Points, in no order, along strands that fork and pass close to each other.
Two points are linked if the straight distance between their rows is under 93.2. Some points are linked to none.
Gefu: [  6  12 -55  -2   9 -20   6 -46  23  32  -4  31 -15 -10  35 -35 -52 -10
 -23  33 -34  -2 -18  -3  40  17  21   0 -29 -16   0  29  30  -6]
kuli: [ 22  16 -70 -28  47 -15 -13 -16   4  44  14  41  -5  -1  -2   0   7   2
 -23 -20  26  35  15 -27  17  -5   6   7 -14 -15 -37 -24   2   1]
peke: [ 18  -5   4 -19 -13  13 -26  27   3 -11 -16 -25  -1  21 -24   8  19  18
  12   3  23 -16 -15 -21   2  16 -17  33  12   2  -9 -11 -37   6]
vum: [-30 -20  24  10 -21  10 -10  28 -18 -28  -5 -47  -9 -21 -14  19  33   0
   1  -8  23 -28  -4   6 -34 -10 -12   5  11  49   5  27 -17  -6]
Zov: [-13  21  46   3 -13  -5   9   3  -9 -42  -2 -32 -18 -32  -1   7  -6  15
  15  -9  -8 -28 -20   0 -19   0 -17  15  23  17  22  46 -41  -4]
gimi: [ 16  22 -41 -22  33 -26  15 -38  12  33  -5  38 -21  -1  15 -40 -34 -10
 -24  29 -11  12  -5   9  29   7  33   3 -45 -36  -8  16   9  -7]
Keb: [-29 -24 -21  15  -7  -2 -50  17 -10   3 -34  -6  -1 -16  16  -1  13 -28
  -1  41 -15   3 -34 -23   6  10  34  -2 -47 -35  -7 -23  12   5]
Duv: [ -6   1  22  14 -28 -21 -22  -7 -27 -11 -17 -38  15  -5 -21  16  21   5
  22  24   4 -15  -1  13  10   8   5  34   5 -21  28 -28 -29 -15]
Figi: [ 14  19  26  -7  15 -23  39 -34 -13   2  13   9 -12   1  -5 -19 -23  23
 -11  -1 -30   8  26  32  41   5  32  26  25 -49  13 -10 -12  -2]
Gozot: [ 16  25  37 -19   6  12 -18  15   6 -18 -25  -4   6  24  -4   0 -12  18
  19  20  14   2   9  -5 -24   6 -16 -13 -10  -3  -1 -10 -12  20]
Fir: [-22   8  45  -5  22  14  23  -9  -4 -21   7  13   4  11  16   3 -30 -34
  19 -10  -2  32  33  24 -29 -22  24 -57  -7 -12  27   1  12  18]
Lorap: [ 45  28  38 -15 -19  17   3 -14  13 -14   1  15  15  40   5  11 -40  17
  18   4  13 -21  22  10  -6 -10 -44 -15  -6  22  12  15  15  10]
buzo: [ -5 -39  -5  -4  -9  59  -5   9  35   5 -24  22  18  47  27 -25 -34  -7
  21  39  -8  14   1  -2   0  25 -11 -40 -29   1 -18  20  27  25]
gotan: [ -2 -19 -19   4 -11  21  14  10  19  -5  19  10   2  18  10   2   4   4
 -19 -31  -4 -21   7 -16 -18  -2 -20 -20  11  33 -26  18  23  18]
gokaz: [-20 -15  -8  40 -26  -9  18 -23   1  -4  25   3   4 -11   7  12  -4 -22
  -2 -14 -36 -11   8   2 -15 -15  17 -31  -1  18  18   8  44   3]
selo: [-15  10  22 -12  21   8 -26   6 -12 -10 -19  11  12  10   9   2  15  -6
  10  26  14  20  -1  -7 -38 -15  -6 -43 -27  -6  -9 -25   3   8]
Fura: [ 30  16  -6  15 -29 -16  20 -24   6  -2  23   6   5   9   3  10  -7  26
 -18 -35 -25 -34  12  -2  14  -4 -31  23  29  24   4  17  18   0]
Lifo: [-50  10  32   9  10  -8 -19  13 -23 -32 -25 -42 -32 -56   8   7  22 -20
   0  14  24  -1 -26   3 -22  -7  -4  -7 -10   4  16  12 -54 -31]
Ber: [ 26  27  38 -19  15  -6  25 -18  -3 -10 -18  -1 -11  11  -4 -31 -31  25
   1  29 -22   8   4  31  31  22  39  28   5 -55  21  -9 -30   3]
pem: [ -8  40  19 -11  48 -12  -6   3  -5  -8 -17  23 -10  -5  12 -12  -6  -8
  -2  18  15  23  -4   1 -20 -23  20 -30 -38 -24   6  -7  -7  -3]
bik: [  7  32  18  -7  29 -18   7  -5 -13  10  14  26  10  13 -11   8  -1  10
  -2 -30  21  36  56  15 -14 -32 -14 -11  17 -13   7 -30  -6   6]
ripu: [ -4 -12 -22  17 -31 -16 -48   3 -16  -7 -24  -3  -3 -21   7  12   6 -14
  -1  37 -10 -30 -38 -19   4   6  15  11 -36  -4 -10 -15  18 -16]
gisu: [  1   6  20   0  19 -13 -12  -3 -24   8  16  17  27   9 -21  10  40  20
   8  -9   9  40  49   0 -19 -24 -22 -17  30  -8 -12 -54  -5   8]
visar: [ 37  58  57 -28  22   3  17  -4  -1 -20   1  13 -20  10  -2 -15 -35  35
  10   1   2  -4  22  10  -4 -11 -18  10   3  -8  11  26 -29   6]
nir: [  6 -11 -15 -18   6  30 -14   8  28   5 -31  24   9  23  14 -16 -14  -9
   0  29 -13   3 -24 -25  -8  15  -6 -27 -32 -10 -28  13   7  19]
dop: [ -5  -1 -39 -11  21  -5  -5   4  26  18 -13  20  -9  10   6  -5  10  -2
 -23   1 -21  -4 -22 -30  13  16   6  -4  11 -26 -36   6 -28  13]
zol: [ 15 -53 -47 -12  -8  57  -9  25   9  16  15   4  16  24 -20  -6  18   8
   7  -6  33  32  -4 -22 -10  14  -7 -10 -17  37 -31  -5  39   9]
gokid: [ 38  68  55 -15   0 -23   5 -32 -16 -10   4  16 -13 -10  -3 -13 -29  39
   9  21 -16 -17   0   2  -5 -17 -20  12  -9 -16  19  16  -7  -6]
rafo: [ 13  -9  28  -7 -40   8   8  -7   2 -19  -2 -12  15  19 -13  11   3  33
  20  15 -39 -25 -11  -8   6  10 -29   5  47   0 -12  -7 -26  25]
pivi: [-24 -16  19  31 -19 -25  26  -9  -7   1  20 -28  -2  -5 -25  25  32 -23
  17 -20 -18  -6  -3  19   6   4   9  22  49 -19  28 -17 -17  -6]
dofu: [-10  13   1   5  41 -20  10  25 -22  -3 -15 -16 -27 -19  -8 -14   8 -11
 -15 -14  42  28  15  24   0  -8  42  15 -32 -14  29  -4  -8 -22]
Boru: [  3  28  38   5  -5 -16  -6  13 -14  -9  10  -4  12  -2 -15  17   6  24
  14 -15  17  -1  35  12 -29 -33 -39  -3  14  29   7   7  -2  -1]
dubiz: [-11 -37 -11  -5  -3  16  17  40  -5   2  23 -31   6   2 -31  16  50  13
  -1 -46  32  -1   5  -6 -20  -6 -27   2  44  45 -16  -2 -12   8]
Zoma: [-29 -37  -9   9  21  29  21  27  19  -6   7  10   8  19  19 -10 -13 -33
  -3 -31   5  28  33  14 -16   6  19 -30  -5   2   8   5  12  22]
famor: [  7  -9 -31 -19  37  26 -19  24   9  20 -11  18  17  20  -3  -5  10  -9
  -3  -1  37  33  15 -16 -24   2   4 -18 -24  -8 -17 -21  19  12]
Gumo: [ 11 -11  -6   4  15  16  28 -32  23  16  -9  34  15  29  36 -42 -82 -21
   7  16 -21  30  31  28  42  41   9  -6 -19 -24  21  16  23   0]
Zopu: [-11 -30   1   8 -23  -5 -32  -5 -27   8   3  -9  16   1 -27  15  51  12
   8  21 -13  -5 -12 -11   8  -4 -11   1  17  -5 -24 -39   9   4]
Mipas: [ 39  -4 -36   2  -7   6 -15  19 -10  22  -6 -12  20  14 -22  14   0  16
   1 -18  43  24  17 -16   8   5  -4  30 -15  17   4 -32  26 -21]
biti: [-15  28  56  -2  -3  -2 -18   2 -21 -23   8 -12  -3 -29 -15  21  28  28
  10   4  12  -8  14  -4 -45 -26 -50  -5  28  30 -11  25 -44  -7]
Tafum: [-20 -14  19  17 -11 -21  48  -1   9 -13  22 -21  -6   6  -4   8   2  -3
  -7 -48 -36 -15  10  21   8  -1  10   6  48  -2   9   3  -7  10]
Doz: [ 21  29  -6  -9 -16 -19 -18 -32 -10  12   0  15  12 -11  -9  13  28  28
 -12  16 -39 -25 -26 -31  14  -2 -26  14  28 -21 -23 -15 -29  14]
Zato: [ -7 -50 -34   4   7  27  -3  -2  12  21  18  18  19  29  -1 -11   5   1
   2 -10  -1  28  31  -1  13  29  -2 -12   7 -11 -13 -33  23  17]
namon: [ 36   6  28 -19 -16  20 -13 -15  -2   2  11  18  30  44 -14   7  -1  20
  24  13  12  -4  28   5 -12 -22 -51 -26   0  33 -14 -10  30   9]
nepir: [-17  26  28 -14  18  -6  35 -18   2 -13  13  29   1  -4  25 -12 -38  -8
   7   3 -46  20   3   4  -9  -9  34 -42  18 -28  -2  10 -11  21]
naf: [  6 -34 -35 -14  12  29 -21  31   2  21 -23 -14  18  31 -29   3  36  11
  14   1  29  21 -16 -21  28  35  -1  25  16 -27 -28 -50 -38  13]
dom: [ 43  -3 -41   1  17  12  13  14  -7  20  14  -4  10  11 -21  -3  -7   4
 -11 -38  43  42  42   7  11  25  13  33 -13  18  21 -25  40 -33]
digif: [  7  26 -23  -5   7 -31 -20   8   4   7 -16   2 -34 -43   4  -7   4  -1
 -27   6   9 -30 -41 -22  16  -4   8  33 -29  -9 -11  22 -14 -14]
Mol: [-25 -49  -5  18 -49  18   2  25  14 -15  -7 -45  -8   8 -10  11  17 -11
  17   5 -16 -30 -33   2   5  25   9  18  26  12   3   8 -18   4]
mos: [  2 -17 -11  10  -8  17  37 -11  27   0  -9  12   6  24  28 -24 -45  -4
  -3   0 -38   9   6  15  32  37  22   9  -4 -16   1  12   7   7]
Rula: [ 14  39  75 -17   2   6 -12  13  -3 -31 -21  -9  -3   8  -5   2 -16  37
  24  15   4 -10   3  -1 -25   0 -23   5   6  -7   9  19 -43  17]
zugut: [ -8  12  20  -3 -16  -3   7   2  10 -22  -3  -6  -8  -8   8   2  -7  18
  -4 -12 -27 -35 -22 -17 -16 -10 -19  -5  21  20 -16  37 -12  11]
favo: [-26 -21 -48  14   4 -13 -32 -12  -1  21 -14  23   1 -16  22   3  26 -13
  -9  23 -23  19 -18 -30  15  12  31 -14 -22 -40 -26 -27   8   3]
muzub: [-10  11   2 -11  25  -2 -20  24 -10  -6 -14 -18 -14 -24 -13  12  40   7
 -18  -6  39   0 -17 -26 -20 -11 -24   1  18  10 -18   1 -45   2]
bisi: [ 28 -16  10  19 -24  22   4 -15  31  -4  -9   5  25  39  22 -21 -47   2
  13  14 -24  -7   9  11  33  39 -13   5  -5  12   8   5  33   2]
kebe: [ 26 -35 -24  -5   1  26   5   9  12  20  13  -9  22  44 -15   5  21  25
   1 -34   9  21  33  -5  17  27  -9  24  34   2 -17 -30   8  13]
Zok: [ 27  46 -25 -25  33 -31 -49 -10 -25  28 -11  13 -11 -39  -8  15  23  16
 -16  16  29   7 -14 -30  10 -25   0  30 -23 -24 -18 -16 -18 -19]
tume: [ 38  62  20 -12  13 -40 -15 -40 -20   9  -9  26  -8  -4  -3  -8 -21  20
   1  32 -10  -6  -6   0  13 -15   0  10 -33 -35   8 -16   3  -4]
Zana: [-17 -18  -2  18 -41 -22 -43   6 -35  -7 -12 -47   0 -21 -30  25  37 -13
  19  22  24 -27 -24  -5   3  -1   0  39  -4  -3   1 -20 -29 -30]
Res: [-13  20  28 -13  30  -8  28  10   2 -14 -13  -7 -18  -7   3 -13   0   2
  -6 -15  -2   9   1  14  -2   1  21   5  15 -28  12   9 -40  13]
tugan: [  9  19 -33  -1  15 -25   6  -7   8  18   4  16 -20 -15   6 -11 -20   1
 -28  -6   3 -16  -9  -7  16  -4   7  16 -22   7  -4  21  19 -13]
vodi: [  3  30  -9   7   4 -33  21 -48  -6   6  22  45  -1   3  10   4 -19  -9
  -5 -13 -26   0  20   9   0 -22   1 -19  -5  -8  10  -1  34  -5]
rovi: [  4  15  21  10  -9  -9   6  19  -1 -24  -9 -32 -16  -3   2  -5 -20   7
   4  -6   7 -23  -2  25  -1   5  15  34 -12   4  28  15  -1 -17]
nulit: [-35 -39 -16  -2   6  15  21  30  11  -2  23 -10  -2  -4 -15   5  54  -1
 -11 -46  -1   5  -3 -13  -6   0 -17 -19  50  16 -38   6 -30  24]
Ruruf: [ 16  22  -9  -3  11 -12  45 -33  17  -5  25  44 -10  -4  27 -10 -46 -14
  -6 -13 -16 -16  16  13   3 -24  -7 -19 -12  16  16  34  35   2]
vuza: [ 16  -3  23  -1 -18  16   6  15  -3  -4  22 -17  22  15 -23  22   1  16
  10 -30  29   9  54  22 -23 -27 -32 -12  21  52   6  -2  28  -3]
fesom: [-41  11  27 -24  31   8  17  16  16 -20 -17 -16 -19 -10  13  -5  20  -9
  -3  -7 -14   8 -31  -6 -13   8   7  -9  39 -26 -10  19 -66  20]
Mumu: [ 22 -11  10 -13 -39  19 -21 -16 -10  -1  12  17  31  41 -11 -11  19  28
  11  30 -29  -5   5 -12   2  -6 -42 -18  10  24 -37 -26  33  17]
sot: [-20  36  38  -2  47 -22   5  11 -21 -12 -18 -12 -22 -39   3  -6   5 -15
  -8   4  33  21   9  17 -26 -23  25  -8 -25 -10  20   1 -12 -17]
fimi: [ 19  19  -5   8 -20 -13  40 -36  23  -6  27  21  -6   1  23  -9 -43   7
 -14 -22 -40 -27   4  12  18   5  -5  -3  23  14   0  34  25   6]
zik: [ 20  27  19 -14 -10  -5  -1 -26   2  -5  -1  14  16  27  -3   0  -3  31
  -2   4 -41 -13   1  -6  15  10 -15   0  32 -23  -9 -22 -20  25]
Diso: [-19  21  60  18 -21 -12  27 -12 -14 -30  17 -10   2 -19  19  15 -31   0
  18  -3 -32   3  14  19 -23 -22  27 -27  26  12  31   5  -2   7]
pibu: [-36 -13   0  20   5 -17  -6  19 -10  -8  -9 -25 -12 -22   3   3  24 -19
  -8 -14   0   0 -15   1  -7   1  30   2   2 -11   8  -8  -3 -14]
Pazu: [ 14  -3   1  20 -21   5  12  -1   4  -3  18 -10   5  14 -12  15 -17  -4
  -6 -31  13 -12  34  20  -6 -12 -12   6  -2  56  22   8  48 -14]
vuto: [-20  -7  26   2  -3  -5 -17   6 -30  -1  19   1  18  -8 -19  18  47   8
   8   1   7  29  28   4 -32 -40 -21 -43  16  23 -21 -37   8   6]
per: [  8  -7 -22  -1  28  -8  20  36  -8  10  10 -23 -12  -8 -11  -4   4   0
 -16 -45  44  33  30  15  -3   1  32  22 -17   9  29 -16   4 -23]
Neb: [ 23  31 -20 -24  41  -9  36   5   5   9  19  22 -17 -15  -2 -10 -23 -15
 -18 -27  44   4  25  22  -9 -29   4  -3 -30  19  25  34  31 -17]
Telo: [  1 -13  28  -3 -25  35 -11  27   8 -28 -10 -23  -1  15  -5   8  -6   2
  14  18  12 -28 -10   4 -35  -6 -16 -15 -29  55  -3  31  16   2]
Mamed: [-38 -46  19  16 -46   3 -18  17 -18 -16  -9 -59  -5 -13 -28  26  41 -18
  35  27   7 -24 -41   5  -7   8   1  16  20  14   1 -12 -29 -13]
ragup: [ -4   7   1   0   8 -21   1 -12  -7  12 -15 -19 -11  -8 -27   6  25 -15
   6  10  -1  -8 -33   2  40  19  16  45  21 -49   2 -15 -58   1]
Fur: [-53 -58  -2  13 -25  36   0  20   0   0  23  -1   0   8   1 -13  31  -9
   0  10 -24  10 -21  10 -16   1   4 -44 -10  30 -34  13  32  26]
vabo: [-20  -1  13  26 -24 -30  21  10 -19 -22  -7 -32 -25 -25   3  -6 -15 -17
   1  -1  -4 -14  -1  35   6  11  47  27 -13  -4  46  12   6 -32]
Muf: [ 38   3 -31 -32  28   6  24 -26  31   3   1  52  14  31  27  -3 -37 -30
  12   5  25  -4  11  19  19 -15 -33 -15 -33  17  28  18  37  -1]
kelo: [-39 -37 -39  21 -11 -18   4 -17   6  22   3   1   2 -18   7   3  24 -24
  -4   1 -36  -4 -27 -15  20  19  32   1  12 -43 -13 -19  -5   6]
zaku: [ 24 -13 -31  17 -17 -15   9 -29  12  30  22   5  13  21  -4   2   2  13
 -27 -25 -28 -14  14  -4  44  24 -23  30  35   8  -8 -18  18  -8]
Fulu: [ 18 -17 -30 -26  36  34 -11  42  13  14 -26 -16  10  31  -3  -8   5   6
   1 -10  38  40  -5 -20   6  36  22  27  -3 -26 -10 -31 -32  19]
zibu: [ -9  -9 -60  -9  35 -15  -2   2  10  27   7  26  -8  -6   4  -2  22  -5
 -24 -29   3  16  -2 -22  16   5  14   3   4 -26 -19 -12 -13   3]
fer: [-22 -15 -42  -6   3  17  -8  11  22  11 -23  27  -8  -6  26 -19   5  -7
 -16  11 -20 -15 -40 -44   2  12   6 -22 -10  -9 -51  20  -2  29]
guvi: [-31 -37 -12  28 -20 -21  27 -27  -2  16  18  -9  11   4 -10  16  22 -24
   7  -4 -42   9 -26  -3  27  19  24   6  56 -41  13 -21  -9  13]
Nisa: [-20  11  48  -8  12  11  10  17   1 -34  -1  -4   4   7  14  17 -24 -25
  13   6  17   7  16  21 -45 -33   4 -38 -18  16  24  20  17   7]
dugub: [ 15 -22   8  30 -56   8 -10 -10  -7  -2  23 -11  13  13  -9  14  -5   4
   4  -3 -13 -29  12  23  -1  -7 -22   2  -9  50  11   4  53  -7]
rivan: [-10  51  28   4   9 -34 -20 -15 -36  -3   0  -7 -20 -71  -5  18  40  11
  -5  -1  23  -3 -11 -10 -12 -27 -46  12  25  -3   3  27 -69 -33]
Vilut: [ 33  13 -19 -12  20   7  20  -7  15  12  12  25   4  34   3 -17 -26  15
 -10 -25   2  10  30   7  26  22  -2  19   6  -5  -6  -4  -2   5]
niz: [-31 -32  10   9  -1  12  32  18  14 -10  14  -7   2  21  10  -5  -5  -3
   4 -39 -18  20  33  19  -4   3  16 -17  30  -8   8  -2  -2  26]
doza: [ 19 -13 -29  21 -42 -12 -13 -20  16  13   0  -7  12  12   4   6  -5  11
  -9  -4 -24 -29 -21  -6  39  26  -7  31  10   9   1  -4  33 -18]
divid: [-18  49  43   6   8 -28  28 -30 -25 -18  16   9  -2 -34  19  -8 -21  -3
   9   7 -39  12   2  19 -16 -20  36 -25  15 -28  27  -4   0  -4]
sok: [ -9  19   9 -19  39   4 -31  24 -19   2 -23  -5  -4 -15  -7  10  34   0
  -3  11  46  35   8 -14 -39 -18 -10 -22 -11  -4  -8 -32 -28  -3]
zesat: [ 20  12  22  -3  -7  16 -16  33  -2 -13 -11 -25  -3   0  -7  12 -16  14
  11   0  40 -26  -9   3 -24   0  -4  18 -38  32  24  19   1 -14]
lezof: [ 39   4 -64 -28  29   3 -14 -18  16  39   8  38   9  17   1  -8 -15   3
 -21  -8  21  20  17 -17  13   7 -14  10 -29   5 -12 -14  29  -8]
baze: [ 11  44  33  12 -11 -41 -28 -18 -46  -1 -13 -26  -9 -28 -21   8   1  14
   8  29   3  -4 -15   6  18  -5   8  42  -6 -36  18 -22 -37 -30]
kise: [ 11 -49 -37 -13  -5  67  -2  21  40  15   1  14  25  44  11 -21 -10  -9
   9   6  20  14   6  -2   1  23 -20 -24 -17  25 -23  16  32  20]
buv: [  5  10 -16 -11  12 -26 -19   8 -10  17 -17 -27 -33 -29 -27   7  27 -10
  -5   5  33 -13 -38 -18  43   9  13  61  -5 -33  -4  -4 -54 -15]
kam: [-39  -6  17   2  -4  -2   3   0  13  -7 -14 -10  -1 -20   9   1  11 -19
   9  22 -36  -3 -48 -16  -9  14  20 -13  29 -22  -4   4 -43  10]
Sevi: [ 20  39 -13 -14  43  -1  26  20   3   8  16  10 -24 -23  -9  -1  -5   7
 -17 -43  49  10  15  -3 -30 -37  -9   2 -11  29   0  32   3 -14]
boko: [ 31  24  53  -9  17  -3  31  -3   1 -24 -14   6 -14  20  13 -26 -53   5
  12  17  -5  15  23  44  10   1  30   8 -24 -32  31   4   2   0]
Lepus: [-35  23  48  11  13 -12 -17  19 -34 -20  -9 -34 -14 -43  -3  16  31 -16
  -4   2  37  18  14  21 -34 -23  -3  -5  -4   5  25 -10 -29 -27]
kego: [-19 -16  17   9  -1  14 -20  10 -22   2  11  11  28  -4 -14  16  32 -12
  16  11  27  19  25  13 -34 -42 -21 -40 -20  37  -7 -23  42  -3]
ses: [ -3  -5 -38  19 -18 -19  -8 -12  19  24 -25   5 -10 -25  32 -16 -34 -10
 -22  34 -37 -16 -44 -11  37  29  42  16 -33 -22   1  22  16 -16]
Keko: [ 35  18 -42 -29  49 -13  38 -27  12  27  24  39 -16   8   1 -26 -38 -13
 -11 -15  30  17  38  32  18 -10   6   5 -25  -2  14  13  22 -14]
Mut: [-14 -16  35 -19 -40  23 -21   5 -15 -16  14  -1   9  19 -16  -7  22  25
  20  39 -25  -8 -22 -10 -14 -11 -33 -37  13  36 -47  -4   5  29]
nelem: [ 50  15  22   1 -18   6   6 -26  24  -6  -5   0  11  38  12  -6 -52   7
  14   5   4 -13  20  24  25  17 -23  18 -15  22  23  11  40 -15]
Tabov: [-16   7  13  39 -29 -11  17  -5  -7 -21   1 -21  -2 -36  21  -5 -37 -23
   7   1 -29  -8 -15  23  -9   3  52  -9 -19   2  47  17  29 -12]
nozu: [ 10 -50 -70  16  -4  39 -24  13  12  36  16   5  20  20  -8  -8  14   1
  -5 -12  22  30   8 -19  11  30   0  12 -12   7 -17 -26  42  -3]
bona: [-10 -21 -33  17   9  -3  -3  26  15  13 -33 -15 -16 -13  18 -26 -15 -24
 -16  14  -3   5 -31   2  30  30  47  23 -41 -26   4  12   2  -7]
todu: [ -7  12  20  -5  27 -16  58 -10  -2 -15  12   2 -33   1  10 -27 -25  -1
 -15 -15 -25  18  23  37  13  -5  50   5  22 -42  20   9 -12   0]
Datip: [ -9 -25 -27  -5  22  20   6  39  19  11 -24  -3 -14  14  13 -10  -2  -5
 -11 -11  10  21 -11   0  18  38  32  17 -20 -28  -3  -4 -21   4]
nor: [ 20  -8 -40  15 -43 -22 -43 -13  -6  19 -10   4  -3 -13   4  10  -6   2
 -14  12 -12 -45 -26 -30  32  16   3  27 -27   9 -16  -6  34 -23]
momu: [ 31  -1 -34  -9  -2  -2 -35  17 -12  24  -1   1   9  -7 -16  15  26  17
 -10  -5  34   0  -6 -34   0 -14  -6  26  -5  12 -24 -28   7 -12]
sanik: [-32  35  26   7  29 -26   2 -13 -25 -14  -5 -13 -40 -73   3   1  21 -12
 -13  -6  14   1 -27  -8 -18 -17  -6   1   9  -9   6  18 -43 -30]
bota: [ 31  39 -16  -9  22 -30  -9 -37  -3  13 -24  33  -9  -3  10 -16 -33  -6
   5  44  -5  -5 -16  -4  23  -1  11   8 -54 -28  -1  -4  22  -9]
Sanub: [-27 -22   1  -1  -9   6   3  -1  -2   1  22  -7  -5 -13 -18  10  58  11
 -14 -11 -23 -20 -24 -21 -21 -15 -35 -22  49  19 -35   2 -25  12]
Pela: [-47 -29   1   6   4   1  14 -18  -3  -3  15  16  10  -4   7  -5  26 -11
   4  -6 -39  13  -4  -5  -7  -2  12 -44  42 -19 -33 -20 -12  26]
bima: [  6 -35 -49  14 -33 -10 -32  19 -15  17   7 -13   4 -21 -22  22  47  -1
 -13 -12  31  -9 -19 -28   9  -5  -1  26  -4  27 -12 -21  20 -29]
Komu: [ 19   0 -28 -15  36   7   5 -50  19  27   4  54  17  33  22 -32 -56 -21
   6  26   4  30  34  19  37  19  -6 -10 -23 -26  13 -12  25   4]
Rara: [ 44 -10 -24 -11  -3  22  16  25  14  12   9 -21  10  31 -14   7   1  31
  -8 -48  29   1  15 -15  11  27 -23  42  41  18  -6  -6 -19   2]
barol: [ -1 -41   1  15 -55  30 -19  19  -3  -3   9 -16   5  11 -13  -7   8   0
   9  17  -5 -32 -14   7 -10   0 -11 -10 -28  57  -5   9  50   0]
Gotig: [-19  18   2  -7  -8 -17 -26 -23 -13   1   5  -1   1 -28 -11  11  53   3
  -4   9 -25 -18 -31 -29 -14 -16 -30 -15  35 -12 -43 -16 -26   9]
Keda: [-23 -43 -36  28 -11  33  -8   8  23  13   2   4  13  21  24 -16 -13 -29
   0  11 -17  14  11  13   7  29   8 -26 -33   0  11   5  50   0]
lem: [  5  21  20   9   2 -29  10 -18 -15   2  15  10   4   5   0   8  -4   7
   3 -18 -16  13  31  17   1 -17   1  -7  20 -16  21 -22  14  -1]
det: [ -7 -21 -14  -6   9  -1 -20  17   5  12 -26 -16   6  10 -19   4  26  -5
   4  14  -4   4 -27 -14  32  27  23  30  12 -54 -12 -35 -40   5]
kug: [ 15  -5 -10   0   4  19  27 -20  42   0  11  34  11  20  30  -5 -55 -39
   8  -2  -3 -12  21  22  16  -3 -18 -26 -20  15  18  35  47   3]
sut: [-23 -11  22   9   3  15  21 -15   5 -10  -1  18  19  22  24  -7 -41 -15
  15   5 -42  40  20  15  -4   3  39 -50   6 -23  11 -10   5  35]
laka: [-20   3  15  -2 -19   8   8  -7  13 -24   5   5   4  -8  21  -1 -14  -5
   6  15 -38 -27 -29 -14 -36  -6   5 -48  11  20 -17  28  10  14]
pebod: [-12 -22 -22   1 -18 -16 -51  15 -28   7 -12 -27  -1 -45 -23  28  55 -11
  -4   7  38 -16 -31 -32   1 -16  -8  26  -5  11 -31 -18 -22 -34]
zagab: [-49 -65  -5  15 -36  24 -12  28   3 -10   2 -30  -4 -10  -1   2  36  -8
   7  23 -24 -13 -47   2 -11  11  12 -20  12  24 -15  12   7  16]
sele: [ -4 -19  31 -18 -24  29 -12  22  -1 -24 -13 -31  -5  15 -20   4  26  24
  25  20 -10 -31 -28 -11   0  14 -27   6  39  15 -22  11 -55  27]
Nik: [-29 -16  -5  40 -30 -23   5 -30  -6  -4  14   0   9 -32  28   0 -12 -16
   1  13 -47   2 -12  -4 -11   1  48 -25  -9  -3  30  -2  42 -15]
pek: [  3 -25 -17   7 -10  16  26  23  35  -2 -11 -10  -5  17  10 -16 -13   8
 -20 -27 -12 -28 -18   4  25  36   2  33  22   8  -4  26 -19   8]
kubod: [-18 -16   2   0  21   6   2  36  -7   2  -3 -29   4  -2 -23  25  53   1
  -3 -30  40  20  11  -6 -24 -12  -3   6  36  13   3 -19 -32  -1]
nolas: [-17  15  60  12 -39 -16  20 -20 -21 -38  12 -32   2 -26  -3  16 -11  15
  31   2 -30 -18  -8  17 -22  -4   0   4  38  12  36  16 -37  -6]
Pekud: [-14  36  60   6 -22  -1 -42   0 -36 -35 -19 -30   1 -25 -10  19   0  19
  26  40   9  -8  -4   0 -36 -23 -20   0 -15  12  17   4 -25 -14]
nalo: [  2   5  45   3   2  19  39   1   7 -24  -9   4  -3  32  28  -7 -63 -20
  23  -1  -7  13  35  46  -4  -4  21 -28 -12  -9  36  20  14  15]
Ralol: [ 11  31  31  -7   9   7   5   5   0 -18   4  12   5 -10   2  22  -9 -17
   6   2  28 -17  11  10 -36 -41 -17 -25 -35  41  25  30  27 -11]
Gopo: [ 24  12 -35 -24  17 -10 -31  17   8  21 -23  -5 -23 -18  -9   6  19  11
 -25   4  22 -16 -46 -36  31  12   8  46  -9 -19 -23   3 -34  -8]
rone: [-40 -58 -36  30   6  47  20  18  34  16   5   4   7  22  29 -21 -37 -30
  -5 -16  -8  34  30  12   9  30  27 -21 -14 -11   2  21  18  18]
vinim: [ 12  21 -25 -11  19 -22  26  13   0  10  23   3 -32 -20  -8 -11   3  13
 -35 -49  21 -22  13  -3   7 -14  -7  25   2  16   1  32  -8 -12]
fuv: [  2  42  35  13  -9 -27 -20 -25 -28 -13  12  -7   4 -34 -15  20  27  35
   7  -2  -9 -22   2 -12 -13 -20 -45  17  41   3  -1  24 -43  -9]
Vivi: [ 54   0 -11 -17 -20  23  -1  24  14   6 -14 -22   3  27 -17  -1  -6  36
  -5  -4  21 -24  -1 -18  20  33 -29  54  17  23  -6   0 -14  -5]
bako: [ 25   1 -48 -28  40   5  -6 -32  25  27   8  60  16  30  21 -11 -30 -26
  -2  20   4   9  12  -1   9  -3 -26 -23 -32 -15   2  -1  31   4]
Dor: [  6   4 -33  12  -2 -15 -29 -15  -9  12  12  21   4 -17   5  13  15 -13
 -11  10   2  -9  -4 -24 -18 -29  -5  -6 -37  17 -14  -8  47  -9]
begut: [  0   4  -4   2   3  17  -5   0  -3  -6  16  19  19 -13   4  22  15 -39
   2   7  35  -6  21  15 -40 -54 -16 -46 -40  35  25   8  53  -5]

A fork is a point with three links. Follow the links from the first point to the second and name the forks in between, in order.
zol / Komu: bako
Duv / det: Zana sot selo
kuli / Keda: bako Ruruf
Mol / sanik: Zana sot
dubiz / Telo: selo sot
Nik / sok: sot selo

A fork is a point with three links, a tip a point with one. Leave the first point through the second and follow the links. Name the first fork or tip that comes.
Mut / Mumu: bako
zesat / Telo: sot
guvi / kelo: Ruruf
nor / ripu: Keda
Komu / Gumo: Mut
Keko / Neb: selo

Follow the links from the first point to the second, and from the first to the third. Name the last point that the two ways share.
Rula / fer / Mol: selo
gokid / zol / sanik: selo
doza / Nisa / Rara: Ruruf
momu / gokaz / bota: sot
